Points on a hilly landscape, in no order, each with its height.
From any point a ball rolls to the lowest of the 2 points nearest to it. It stops when none of these is lower. Distance is the straight distance between rows; heights are no part of it.
k532: [ 90  62  91 119 169 124 190 140 122 134  95  87 130  99 105 139  99 149
 105 115 111 162 163 144 105 116 157 144 134 141 153 158]  (h 4.03)
k483: [139 187 152 151  86 103  89 129 153 116 155 165 135 195 151 110 149  94
 131 107 136 126  78 137 164 123  55 112 152 148 109  53]  (h 6.95)
k645: [143 115  94 122 135 171 113 139 110 100 117 145 120 111 145 126 122 115
 165 146 114 118 131  86 141  93 155 149 140 114 135 134]  (h 6.71)
k90: [112 151 173 127 105 113  84 144 133 109 139 159 121 159 132 158 146 105
 158 109 144 176  43 143  80 100 114  66 131 134 121 149]  (h 7.77)
k941: [ 82 170 139 137 142 121 162 102 112 128 132 154 146 193  97  60  95 134
 141  71 123 122 129 184 100 179 112 102 152 117 109  95]  (h 2.14)
k956: [117 160  99 148 130 120 154 106 104 136 121 150 139 193 145  47 113 161
 126  80 114 104 148 126 132 141  84 134 152 102 126  88]  (h 0.64)
k121: [153 113 139 116 143 141 151 123 157 149 141 100 114 122  99 154  92  95
  89 148 104 182 165 147 159 168 171 200 124 139 110 150]  (h 7.35)
k910: [136 161 116 120  80 147 117 172 121 118 129 143  95  79 166 128 154 128
 130 143 172  94 113 106 121  83  84  77 140 140 142 101]  (h 1.75)
k979: [ 98 172 109 139 136 114 152 117 112 129 101 155 145 181 120  70 131 147
 142  81 128 109 123 163  93 132 109  94 159 100 126  95]  (h 1.52)
k776: [170  96 124 131  86 146 184 104 125 140 155  77 143 114 116 121  33 149
  89  89 105 162 191 140 212 153 137 180 130 112 144 145]  (h 3.11)
k182: [121 139 141 150 120 101 132 113 161 139 123 124 111 148 120 134 141 131
 106 134 157 147 152 157  99 147  93 100 118 141 124 126]  (h 4.17)
k478: [160 158 117 126 118 111 136  94 143 153 139 139 154 183 101 109 132 119
  70 117  87 152 140 143 177 178 150 199 145  90  87 106]  (h 4.13)
k550: [ 82 156 152 123  91  91 153 128 132 135 125 162 124 170 108 113 119 130
 127  67 168 158 103 197  70 133 111  53 158 134 120  98]  (h 4.21)
k522: [120 153 113 139 132  86  92 102 148 108 108 149 163 197 118 127 150 120
 150 102 112 152  95 148 103 127 113 108 149 115 104 122]  (h 5.18)
k73: [109  90 182 132 157 126 113 130 132 135 147 116  93  77 149 168 164 137
 137 154 171 105 108 115 117 121 116 102  73 181 156 149]  (h 3.54)
k757: [169 112 115 140 107 104 110 126 157 140 150 109 122  85 109 151 136 111
  99 151 144 118 151 120 187 156 112 150  69 168 114 110]  (h 6.73)
k769: [143  79 122 117 134 182 151 118 122 123 110 137 118  97 137 147 112 130
 146 165 111 122 161  92 140 109 170 170 121 113 125 132]  (h 6.78)
k884: [106  99 188 132 177 135 126 104 139 147 129 124 103 117 143 164 151 142
 138 169 162  88 136 127  94 142 141 115  96 146 154 139]  (h 3.06)
k855: [165 142 102 143  89 125  91 150 138 116 164 117 147  75 103 130 138 100
 110 140 121 131 115 113 209 140  91 130  82 173 104  86]  (h 6.61)
k754: [110 100 145 131 171 147 179 116 121 143  92 101 132 133 123 144 114 176
  96 152 116 109 169 131  80 153 144 132 111  92 149 168]  (h 2.65)
k457: [126 158 136 171  99 118 118 126 138 123 165 121 112 135 122  95 122 129
 104  92 133 160 119 140 165 147  39 103 103 164 123 106]  (h 6.98)
k276: [142 168 147 144  79 138  76 191 121 127 135 114 124  86 161 136 160  93
 151 134 150  85  58 108 153  96  70  59 112 150 136  90]  (h 7.32)
k977: [172 131 132 120  97 165 171  90 123 153 148 123 143 148 110 106  68 135
  80 101  95 146 167 140 208 173 161 213 145  80 122 112]  (h 7.24)
k562: [123 123 196 123 122 102  99 150 136 142 135 135  99  90 168 167 186 130
 135 141 179 107  72 113  96  95 100  73  85 171 140 136]  (h 3.41)
k921: [105 150  82 116 144 117 132 107 132 124  98 131 178 195  73 107 128 127
 129  76  72 139 101 169 135 175 160 160 149  96  82 110]  (h 4.53)
k15: [190 140 133 147  90 177 137 116 123 117 184 105 125 103 120 122  61 122
 115 105 105 140 157 120 234 148 114 169  98 134 126 131]  (h 4.07)
k42: [128 116 130 146 159  82 120 106 120 137  85 117 154 156 143 118 166 163
 117 136 105 142 133 103  89 119 129 129 112 103 123 175]  (h 2.92)
k114: [102 170 109 102 111 114 140 155 120 138 110 157 114 117 167 123 146 156
 126  89 185  79 107 147  78  76 127  64 195  91 160  78]  (h 1.83)
k257: [ 92 137 150 116 169 160 162 128 104 121 101 134 137 144  88 110  93 115
 139 135  96 142 136 159  65 167 176 136 144  96  98 166]  (h 7.57)
k534: [ 68 112 193 106 195 120 147 116  97 131 108 158 132 131 138 120 184 166
 116 141 114 128  96 125  41 108 159 111 150 122 143 150]  (h 5.45)
k512: [135  86 138 127 171 121  81  99 104 135 127 115 155 142 152 134 149 143
 157 151  92 114 114  75 154 122 167 169 109 117 134 170]  (h 2.04)
k135: [139 110 155 126 153 138 124 107 121 157 107  82 158 151 106 136  85 133
 107 127  81 162 141 129 140 172 192 195 125  89 113 190]  (h 7.46)
k179: [184 135 122 119 108 132 147 107 145 151 168 107 136 126 102 138  96 104
  70 125 104 172 161 142 213 167 171 208 127 115 110 140]  (h 7.29)
k435: [161 177 150 150 127 134  76 122 148 120 148 131 115 155 132 125 131  96
 153 136 128 130 106 131 149 150 106 127 104 133 109 141]  (h 6.67)
k946: [137 119 114 124 149 133 150 122 112 118 106 130 119 102 161 129 151 169
 126 154 140  92 150  92  88  98 128 113 124 104 164 148]  (h 6.39)
k863: [150  98 112 143 121 151 154 102 127 137 123  94 136 125 110 128  67 145
 116 113 111 141 180 133 170 146 146 158 115  96 142 147]  (h 2.85)
k281: [ 96 155 174 120 122 126 150 143 135 122 143 139  99 140 107 125 107 105
 127 124 158 174 118 183  56 148 114  72 143 138 118 153]  (h 7.74)
k309: [157  93 125 131 122 185 177 135 122  90 141 108 106  70 140 160  85 154
 143 141 132 125 173 107 141 102 112 110  92 135 157 168]  (h 4.71)
k760: [207 101 122 119  95 156  94 121 120 111 153 107 158  94 133 149  79 111
 154 139 107 107 140  79 230 124 172 181  95 117 123 136]  (h 4.41)
k62: [133 113  81 137 114  92 155 122 131 143 104 107 140 144 109  91 125 144
  89 103  97 184 165 137 134 144 122 157 132 121 110 154]  (h 7.23)
k509: [139  98 134 142 154  77  79 100 126 131 121 107 151 140 147 136 166 140
 137 138 109 148 115  86 137 122 138 144  94 139 121 180]  (h 2.42)
k804: [129 152 111 120 131 108 158 108 147 136 145 137 143 177  84 101 116 104
  73  91  89 189 143 178 156 182 141 179 155 129  86 109]  (h 4.05)
k720: [162 132  79 129  87 119 127 134 121 120 120 139 116 114 137  92 145 134
 117 143 119 156 158  96 137 116 105 147 122 129 104 145]  (h 3.88)
k897: [ 72  85 143 122 168  83 138 135 133 125 117 120 125 117 120 141 155 135
 115 110 139 192 106 145  70 101 140 102 138 164 143 159]  (h 4.59)
k274: [ 95 126  98 116  98 169 160 169 121 114 138 138  86  56 113 143 113 132
 133 100 168 156 112 151 112  88 117  91 142 145 151 114]  (h 5.44)
k799: [170 174 112 148 120 122  83 134 131 115 134 129 131 171 158 100 135 107
 163 138 114  98 122 106 162 125 104 138 136 109 120 132]  (h 6.55)
k67: [161 144  64 125  88 126  81 147 132  97 169 142 155 107 104 117 137  95
 120 133 111 132 114  99 209 124 114 150 130 148 105  77]  (h 6.51)
k223: [116 156  91 102  91 144 136 163 119 121 117 153 101  83 170 125 143 145
 129 121 180  80 130 117 106  72 110  78 183 119 157  77]  (h 0.80)
k591: [132 153 118 113  80 186 157 156 133 118 139 146  74  74 153 141 135 139
 124 154 167 118 140 126 113 113  79  96 125 146 139 126]  (h 2.58)
k235: [116 123 159 143 180  98 130 111 118 137 102  98 147 160 122 120 124 148
 110 134 102 155 146 131  79 153 141 124 110 108 122 198]  (h 3.34)
k835: [195 184 121 151  92 119  87 162 115 110 145 118 128 142 175  83 137 100
 151 140 114  85 120  89 194 126  64 132 112 143 111 125]  (h 6.66)
k811: [104 143  74 129 131  98 115 114 132  99 122 134 150 176  98 107 135 125
 160  59 111 170  89 165 125 131 121 106 143 128 116 133]  (h 4.97)
k470: [133 146 123 136 114 134  64 166 135 112 136 132 119 118 153 142 157  89
 168 144 148  97  76 101 146  94 113  99 135 141 134 102]  (h 7.20)
k272: [191 136 128 128 136  89  52 133 146 129 139 114 145 147 160 147 155  81
 164 153 116  61  99  89 190 144 133 169  95 145 106 131]  (h 4.67)
k267: [ 96 112 136 102 141 134  92 141 115 106 135 163 111 114 146 136 179 115
 162 133 129 168  65  98  99  79 143 121 145 152 127 149]  (h 6.06)
k826: [ 91  93 137 104 169 148 143 130  93 113 122 154 107  98 141 123 162 146
 144 139 115 162 112 103  88  88 160 138 141 140 146 163]  (h 5.91)
k495: [127 164 137 129 151  94 133 149 129 147  76 133 145 160 185 126 182 145
 129 167 138  57 134 104  66  89 118 118 165  91 135 106]  (h 4.26)
k724: [ 75  95 126 102 172 144 153 136 114 127 102 143 118 121 107 129 140 121
 138 127 107 179 115 141  76 123 176 153 150 135 116 152]  (h 5.77)
k116: [ 98 122  94 125 138 145 137 127 130 130 103 146 116 114 115 130 138 130
 139 121 147 120 133 137 101 107 148 117 148 112 142 105]  (h 2.13)
k973: [137 168 160 158 157  96  79 101 152 144 120 129 158 197 133 135 140 111
 157 151 133  84 120 137 113 145 122 117 125 105 117 113]  (h 2.80)
k46: [115 190 174 139 133 106  94 141 136 138 127 145 139 189 158 133 135 104
 167 138 164  72  99 150  80 105 117  73 172  99 137  92]  (h 1.69)
k714: [ 83 167 150 122 130 138 181 117 122 131 134 147 112 150 109 100 100 148
 121 104 164 108 143 193  57 161 106  66 155 113 137 117]  (h 3.20)
k70: [100 114 109 148 146 109 176 116 141 148 109  88 133 154  96 106  94 155
  77  99 122 144 183 176 114 170 112 120 132 127 138 134]  (h 3.47)
k136: [ 58 124 169 103 134  94 123 125 127 135 121 154 146 159  90 155 127 106
 151  93 149 152  69 183  46 135 182  67 162 123 111 117]  (h 4.76)
k11: [178 154 101 132 110 112 112  97 144 145 159 138 147 162 116 115 133 107
  89 130 108 121 144 122 209 158 140 189 129 107 104  88]  (h 3.98)
k968: [117 109  80 132 115  83 125 130 152 118 118 124 134 126 101 128 151 116
 107 109 114 206 131 134 126 119 120 142 133 155 104 138]  (h 7.13)
k820: [105  94 139 128 171 114 101 101 147 147 119 116 143 147 103 153 148 115
 122 145  98 158 121 122 124 152 174 176 123 132 110 142]  (h 4.91)
k744: [105 182 146 120  82 152 123 158 121 139 151 168  87 141 141 110 123 120
 139  87 175 117  89 158  97 103  99  61 167 117 136  86]  (h 3.44)
k864: [191  66 141 116 113 136 121 130 102 121 135 108 134  68 155 149 105 144
 152 161 127  85 157  68 178 123 142 153  59 149 131 164]  (h 3.03)
k779: [ 94 139 159 112 162 148 164 141 116 110 128 131 108 129 100 116  90 102
 141 131 128 173 130 173  54 151 150 106 147 131 118 177]  (h 7.64)
k890: [129  99  88 132 135 143 194 145 128 122 135  79 122 113 102 115  40 127
 110  85 107 179 178 171 167 133 126 150 136 152 145 150]  (h 3.59)
k68: [120 173 161 130 142 117 123 129 136 143 121 141 119 146 158 139 147 142
 141 145 179  67 121 141  64 108 117  73 151 100 157 106]  (h 0.69)
k258: [153  65 153 125 134 155 160 105 148 144 129  96 112  97 137 180  97 142
 125 169 136 101 184 112 154 156 147 160  77 137 138 152]  (h 6.94)
k362: [109 137 101 118 144 131 180 136 132 129 133 111 124 154  85  89  76 103
 110  78  97 190 153 195 141 171 142 157 151 147 112 131]  (h 3.85)
k830: [104 133 154 128 156 110 128 120 131 133 123 136 112 113 143 148 157 158
 123 129 170 111 114 131  59 101 127  74 132 121 168 133]  (h 1.79)
k399: [ 96 128 132 152 143  83 146 108 152 141  95 115 144 167  98 122 132 139
  95 107 128 158 154 175  84 156 112 104 133 126 116 128]  (h 3.84)
k422: [187 132  96 142  96  88 107 120 132 155 132 113 165 157 151 100 125 126
 114 155 125  53 168  92 208 143 120 170 127 106 127  73]  (h 3.55)
k604: [149 151  78 139 125 153 106 129 112 104 127 139 131 151 133  93 109 115
 160 112 107 116 130 111 158 113 126 140 148  99 136 125]  (h 6.63)
k132: [146  69 149 126 164 125  91 118 100 129 127 123 145 113 172 135 147 134
 169 168 119  55 130  61 169 103 163 156  96 142 151 138]  (h 2.36)
k905: [ 79 105 168 115 181 124 125 116 111 133  99 147 140 153 122 126 169 136
 129 146  94 156 104 120  68 131 165 143 142 124 105 161]  (h 5.63)
k59: [116  79 153 134 184 145 126 106  97 141 100 123 150 135 143 131 140 162
 137 156  95  97 129  85 125 115 173 162 115  96 146 155]  (h 1.72)
k304: [102 180 177 128 127 131 121 115 133 136 129 166 129 170 112 119 118 101
 152 146 147 112 114 165  59 150 129  88 163 103  98 110]  (h 4.25)
k952: [144 115 152 136 133 152  93 157 112 116 144 105 113  52 139 147 148 109
 154 152 127 126  88  95 158 115 102 112  61 175 127 157]  (h 3.73)
k428: [116 162 150 135 145 173 152 111 127 142 112 144 122 157 115 119 102 131
 135 156 130  86 161 156  85 162 135 123 145  87 120 116]  (h 2.12)
k987: [111 107 109 131 130 144 186 116 145 141 113 101 111 127 120 143 110 162
  92 144 136 125 192 151 104 158 111 123 121 123 147 147]  (h 3.08)
k289: [116  98 127 120 127 104  80 151 113 116 134 138 129  72 157 143 185 132
 145 155 157 104 100  73 126  76 126  99 115 172 142 113]  (h 6.29)
k244: [180 103 151 119 118 137 118 103 124 172 101 110 143 137 148 134 118 136
 123 165 106 103 148  93 164 157 176 206 103  78 114 155]  (h 7.07)
k915: [135 175 177 144  75 115  84 173 133 139 139 135 110 128 165 154 159 113
 137 111 167 111  50 130 111  82  79  38 121 134 138 105]  (h 7.50)
k41: [190 119 117 136 101 137 114  99 124 153 120 107 156 139 139 120  93 133
 125 140 108 100 158  99 197 147 160 185 117  76 128 131]  (h 7.14)
k685: [202 132 138 127  74 154 139  85 115 151 151 109 161 141 141 104  67 142
 109 108 107 117 157 113 228 158 154 201 134  68 134 123]  (h 7.19)
k72: [ 88 121 101 123 116 127 172 166 137 122 132 115  92  89 104 129 116 130
 114  92 162 183 128 173  98 108 102  88 137 163 148 135]  (h 5.20)
k842: [110 117 126 131 139 125 103 140 164 122 154 119 113 115  88 162 133  81
 125 130 125 196  99 151 142 137 137 151 123 166 114 130]  (h 3.33)
k475: [141 151 138 135  95 130 135 120 168 149 144 139  91 129 134 135 147 124
 106 154 163 106 158 147 136 162  75 124 108 153 118  91]  (h 3.72)
k139: [ 89 138  83 127 117 108 152 128 136 123 118 144 128 153  92  94 128 118
 134  66 128 175 117 181 122 135 123 115 147 144 120 100]  (h 4.77)
k150: [115  95  63 125 133 101 116 121 121 132  92 128 159 133 110 119 157 139
 125 123  96 150 127 100 124 113 156 158 137 106 113 131]  (h 5.04)
k597: [104  97 140 116 126 113  75 140 132 112 147 141 122 104 133 157 184 107
 150 143 123 175  63  96 136  97 125 131 112 182 112 140]  (h 6.20)
k926: [ 88 171 155  99 107 101 179 134 119 132 125 159 114 141 124 116 125 153
 116  79 176 134 109 193  34 127 124  40 164 110 136 123]  (h 3.76)
k425: [126  84 113 106 136 169 192 115 126 110 114 130 119  80 157 169 127 182
 120 162 137  83 176  97  97 106 137 119 121 117 170 145]  (h 6.25)
k822: [117 134  83 141 116 147 177 109 112 140 106 142 131 154 128  80 112 167
 112 104 120  88 174 133 132 135 102 136 149  95 138  83]  (h 1.36)
k493: [154 130 109 138 101 115 148 104 112 163 107  96 157 161 116  86  95 163
  85  92  89 158 160 131 160 168 137 179 134  76 116 160]  (h 7.33)
k96: [194 144 106 135  87 102 113 113 127 141 178 131 152 134 136  95 119 124
  84 132 125  86 158  95 234 156 106 175 111 135 114  66]  (h 3.77)
k410: [169 130 107 145  96 177 127 131 127 109 152 124 111  89 123 125  91 116
 134 138 121 125 157 113 193 126 112 147 102 135 126 115]  (h 4.28)
k429: [ 91 110 124 124 112  85 147 152 146 126 116 126 107 105 122 144 152 134
 104 100 163 193 112 152  72  92 107  77 138 161 137 143]  (h 4.90)
k53: [137 178 126 141  82 122  71 166 146 111 144 144 124 158 151 126 157  83
 155 122 139 111  67 125 156 104  79  95 155 139 119  77]  (h 7.08)
k323: [126  83 118 126 143 141 113 141 112 112 147 111 121  79 121 143 123 121
 144 147 108 178 126  89 153 105 148 162 101 165 129 175]  (h 6.96)
k706: [120 114  91 144  99 105 134 153 153 124 153 101 122  81  89 131 122 111
  87 119 134 189 138 147 162 127  82 123 112 182 120 106]  (h 3.37)
k352: [187 119 131 134 112 137  98 157 104 115 136 108 127  60 149 131 131 121
 150 149 123  93 124  79 171 128 101 126  49 165 114 163]  (h 3.39)
k273: [195 111 108 121 119 129  66 134 125 114 147 112 157 116 145 150 116  92
 159 157 113  70 121  73 221 132 167 179 104 131 121 118]  (h 4.52)
k317: [150 136 104 145 109 130 150 107 130 149 115 126 122 150 144 101 126 159
 112 147 131  88 182 117 140 144  94 141 123  99 131 115]  (h 1.93)
k644: [108 134 148  94 136 158 153 143 124 112 146 145  87  55 163 175 131 173
 122 120 185  89 104 126  75  82 136  68 149 116 200 120]  (h 5.89)
k202: [ 90 130 130 107 130 159 151 151 121 123 136 145  87  77 128 153 120 143
 138  98 183 129 103 152  77  90 147  75 149 122 170 119]  (h 5.66)
k687: [113  64 168 108 164 155 164 122 110 122 141 126  94  76 160 155 150 161
 127 173 133 122 153 101 119 112 140 140  94 171 162 173]  (h 2.27)
k4: [108 110 114  99 127 180 189 132 135  99 133 141  99  57 149 180 120 177
 124 134 166  97 153 129  89  97 126  86 142 128 182 129]  (h 6.10)
k431: [ 63 117 185 113 185 100 155 122 116 132 111 136 136 127 110 138 144 150
 114 114 144 135 100 160  26 127 163  75 150 120 147 145]  (h 5.22)
k556: [229 127 132 120  67 152 120 133 114 123 177 105 154  68 120 142  79 111
 113 126 110 117 145 102 252 148 144 179  78 140 107 130]  (h 4.27)
k940: [ 92  85 150 104 153 128 106 133  97 117 143 151 119  67 166 138 185 156
 139 151 152  93 101  82 118  58 150 107 140 160 172 115]  (h 6.16)
k901: [160 133  67 125 109 110  57 144 130  96 143 123 153 133 133 129 148  97
 152 146 107 110 103  79 183 114 125 143 137 138 112 109]  (h 6.43)
k981: [100 131 164 140 150  86  96 107 145 127 107 144 149 168 123 146 156 124
 142 125 139 149  97 143  70 123 132  90 134 125 120 136]  (h 5.41)
k749: [135 158 132 113  95 157 156 130 155 143 127 151  80 123 158 142 150 142
 120 168 170  93 161 135  96 147  84 114 126 138 127 123]  (h 3.24)
k708: [130 135 101 141 135 136 135 131 146 121 157 107 115 125  89 126  92 100
 116 101 110 191 140 161 165 147 127 156 133 149 123 139]  (h 3.62)
k335: [131 160 128 134 135 174 146 115 124 148 102 150 140 179 108 100  98 125
 124 142  97  83 158 146 126 162 145 167 156  72 104  91]  (h 1.71)
k839: [126 112 143 125 132 166 128 165 103 100 146 121  98  39 143 148 140 132
 144 150 139 144 101  95 123  91 108 100  88 166 153 161]  (h 4.06)
k330: [ 58 119 145 122 177 110 152 128 125 128 110 120 142 136  83 132 110 123
 139  92 147 144 106 190  60 143 173  77 144 123 143 133]  (h 4.99)
k193: [ 91  94  85 118 170 130 105 121 111 127  86 135 162 152 120 130 162 138
 147 126  85 113  97  98 118 108 177 162 153  98 121 121]  (h 4.92)
k492: [187 153 100 121  88 130 100 139 137 122 140 146 118 120 140 110 152  97
 122 157 110 144 132  94 175 132 120 174 115 139  87 130]  (h 4.12)
k662: [125 139 195 121 155  85 102 132 127 132 137 138 111 112 182 155 185 153
 138 141 179  84  84 106  76  85 117  70 111 140 172 135]  (h 2.73)
k923: [108 171 112 126  93  88 122 145 126 130 109 163 127 158 163 105 158 140
 135  82 168 105 102 147  93  76  95  63 184 112 139  77]  (h 2.66)
k78: [115 143  72 123 103 134 118 149 124 119 111 153 121 113 140 106 145 120
 144 116 154  99 129 119 124  84 122 108 174 121 140  75]  (h 1.58)
k963: [161 114 116 139  92 177 157 148 126 104 149 103 108  56 131 148  93 144
 129 148 133 119 165 112 169 127  81 111  75 159 139 141]  (h 4.51)
k949: [ 94 150 119 118 129  89 141 105 151 118 112 152 167 197  76 114 131 104
 118  82  97 176 108 194 110 175 138 133 157 128  79  97]  (h 4.31)
k784: [130 144  72 119 135 122 108 115 133 134  95 137 171 190 103 114 143 123
 125 111  70 121 107 130 146 148 159 181 158  78  91 103]  (h 4.66)
k242: [114 119 119 137 105 127 113 152 155 130 143 126 102  85 106 151 147 103
 115 136 151 174 113 134 136 117 107 119 113 171 120 111]  (h 2.94)
k185: [137 113 101 128 122 129 185 114 116 145 142  80 143 148 101  84  43 139
  87  54  89 177 172 166 191 166 140 181 145 128 137 143]  (h 3.36)
k787: [140 170 105 144  91  87 112 150 125 121 118 143 130 142 177  97 164 137
 129 124 160  91 130 114 120  79  61  81 158 129 139  91]  (h 3.35)
k876: [121 136 162 138 149 160 126 112 152 138 134 131  99 129 117 155 117 115
 141 163 160 105 147 149 103 155 136 120 118 127 138 117]  (h 2.61)
k451: [143 121 114 145 143 108  84 126 140 139 111 119 140 138 151 141 154 113
 151 165 142  62 134  92 147 112 137 135 123 121 140  97]  (h 3.01)
k623: [144 124  97 116 109 111  51 143 139  93 152 126 145 108 127 156 172  95
 149 143 105 154  65  89 169 113 113 143 109 166  96 127]  (h 6.33)
k931: [134 134  96 142 103 173 119 167 103  91 144 122 118  52 123 125 114 125
 146 126 132 140 113 106 151  87  95  92 108 146 146 129]  (h 4.38)
k792: [145 154 115 128 123  78 107 164 122 121  99 132 133 131 195 121 188 130
 146 159 153  72 128  84 100  72 105 101 164 123 144 112]  (h 3.87)
k163: [166  95  89 116  99 126 141 136 101 120 116 120 128  87 149 116 131 158
 122 163 126 133 172  74 135 111 125 147 102 124 128 168]  (h 3.58)
k252: [107 146 110 126 103  93 130 119 160 110 138 161 137 176  86 120 138  96
 115  80 120 200  98 184 133 148 112 126 157 151  94  89]  (h 4.54)
k85: [109  73 151 113 173 174 183 124 112 118 123 116 103  97 136 152 108 150
 128 154 116 147 163 117 101 119 158 148 121 136 154 178]  (h 1.80)
k501: [119 116 103 121 163 119  86  98 147 138 108 125 168 176 100 154 152 116
 127 137  81 126 100 114 137 148 178 182 142  98 101 111]  (h 4.79)
k166: [111 116 104 138 154 156 154 116 125 126 108 120 124 132  94 122  93 130
 135 110 117 139 156 153 122 139 156 135 131 106 138 134]  (h 2.54)
k161: [165  93 130 129 135 108  87 139 123 131 124 124 132  96 159 142 153 120
 155 169 149  52 135  74 160 118 134 141  81 160 131 120]  (h 2.68)
k250: [135  90  91 123 133  88 107 133 134 123 141 100 143 109 108 139 137 116
 111 130  92 209 126 104 155 125 147 177 122 164 105 175]  (h 7.03)
k888: [105 124 163 133 174 161 140 120 102 140  93 111 162 156  88 126  83 137
 124 133  74 125 133 138  97 173 189 165 128  79  99 170]  (h 7.52)
k174: [187  82 107 114  84 131 133 147 110 122 139 108 138  58 131 138 105 147
 122 164 127 132 175  80 173 129 128 156  72 156 118 154]  (h 3.30)
k197: [137 184 148 150 120 125  78 111 153 111 171 146 131 186 115 116 122  92
 147 105 125 142  87 156 155 154  86 111 134 132 109 101]  (h 6.79)
k892: [ 88  89 159 109 190 142 119 114  87 117 128 157 129 115 160 119 186 159
 146 148 109 107  98  93 107  78 167 130 150 133 168 138]  (h 6.03)
k893: [113  69  78 132 137 123 186 146 137 124 123  73 124  88 104 141  72 143
  99 118 127 165 186 150 138 118 121 132 124 157 157 153]  (h 3.81)
k833: [101  59 167 119 189 180 171 108  88 122 107 128 135 114 136 140 124 171
 135 147  89 111 143 102 110 101 182 154 125 102 158 155]  (h 1.37)
k401: [ 80  81 120 126 185 110 169 129 120 123 108 101 124 101 114 139 129 161
 107 111 135 149 140 142  74 109 146 107 128 138 174 157]  (h 4.29)
k697: [145  99 136 125 140 143 114 120 134 134 130 126 104  99 133 146 136 117
 139 166 128 135 143  97 142 129 146 163  95 147 122 149]  (h 6.86)
k536: [ 87  80 185 115 195 153 175 118 115 137 112 106 119 124 127 150 117 156
 102 168 111 127 159 136  71 154 159 138 121 135 148 179]  (h 2.23)
k503: [120 190 166 131  97 149 112 141 135 127 153 169  96 161 124 109 122  97
 149 123 158 140  95 162  96 134  98  86 151 125 111 108]  (h 3.89)
k728: [145  59 168 111 151 138 136 120 103 125 141 125 106  69 164 152 150 155
 148 168 138  79 147  81 147 120 133 142  61 176 146 164]  (h 2.69)
k529: [ 68 152 174 110 139 122 145 124 125 139 103 161 141 149  93 129 125 109
 135 131 142 119 105 174  32 149 162  87 167 101  93 113]  (h 4.50)
k205: [124 160 157 140 152  93  63 124 147 120 122 135 156 199 153 153 157  99
 182 144 138  90  76 123 102 112 124  99 152 113 129 116]  (h 2.35)
k777: [175 179 134 164  96 115  92 121 129 122 165 121 132 145 148  85 127 122
 120 105 112 126 118 112 196 148  53 130  96 152 107 119]  (h 6.81)
k639: [180 115 107 145 118  84 104 123 125 160 105  98 161 145 162 120 133 139
 138 169 134  41 165  84 169 129 124 151 103 102 135 112]  (h 3.32)
k54: [108 159 114 128 105 170 138 136 139 121 162 164  92 136  97 106 109  94
 133  97 138 160 111 169 147 141 113 132 152 142 119  77]  (h 1.82)
k378: [ 66 159 151 126 136 108 187 120 115 133 101 136 152 168  82  83 101 133
 114  94 128 121 137 204  59 181 126  80 153 117  97 113]  (h 2.67)
k379: [118 161 176 127 108 102  73 158 130 125 136 151 123 151 167 164 160 112
 157 113 163 120  43 121  86  73 118  56 146 123 145 123]  (h 7.65)
k190: [119 139 116 135 128 134 175 104 146 154 103 122 124 146 143 139 141 180
  98 159 147  70 183 139  87 156  94 114 124 102 147 128]  (h 2.56)
k543: [110 161 161 135 109 101 101 127 138  98 142 148 135 180 104 133 119  98
 153  93 129 193  74 174  88 140 101  74 138 138 106 151]  (h 7.88)
k806: [126 110 154 118 172 140 142 125 136 145 127  85 135 144  99 138  75  99
 106 134  82 188 151 154 123 172 182 185 140 133 109 187]  (h 7.40)
k695: [183  71 168 113 113 151 152  98 139 163 118  91 134 108 136 168  83 138
 114 156 117 119 171 110 179 163 180 202  91 101 125 157]  (h 7.01)
k370: [122 164 119 133 129 160 132 109 143 135 139 163 119 169 104  99 114 101
 129 122 122 120 140 160 137 160 131 152 158 110 111  75]  (h 1.28)
k153: [150 152 118 144 122 166 149 113 122 121 179 122 112 136 106  95  63 119
 112  78  99 170 151 148 200 163 114 170 130 137 126 127]  (h 3.86)
k756: [103 150 108 134  83 152 112 160 141 122 156 146 103 107  98 126 131  95
 133  93 144 174  77 155 147 110  95 101 137 149 123  90]  (h 2.37)
k530: [125 175 136 147 159 116 131 143 119 152  74 123 165 192 150 112 146 144
 133 158 113  47 141 122  81 113 120 131 158  66 126 105]  (h 4.56)
k149: [167 114 131 132 116 140 142 104 161 153 136 116 108 118 125 154 118 124
 111 163 145  91 179 130 168 168 129 166  85 134 123 111]  (h 6.84)
k291: [126 139 102 130 129 124 101 137 125 101 127 140 116 125 128 118 150 117
 152 120 122 173  97 113 114 102 118 120 129 134 120 161]  (h 6.22)

Where does a ball stop that starts at each point below?
k826 -> k223
k11 -> k833
k90 -> k799
k62 -> k799
k425 -> k223
k532 -> k223
k888 -> k267
k695 -> k267
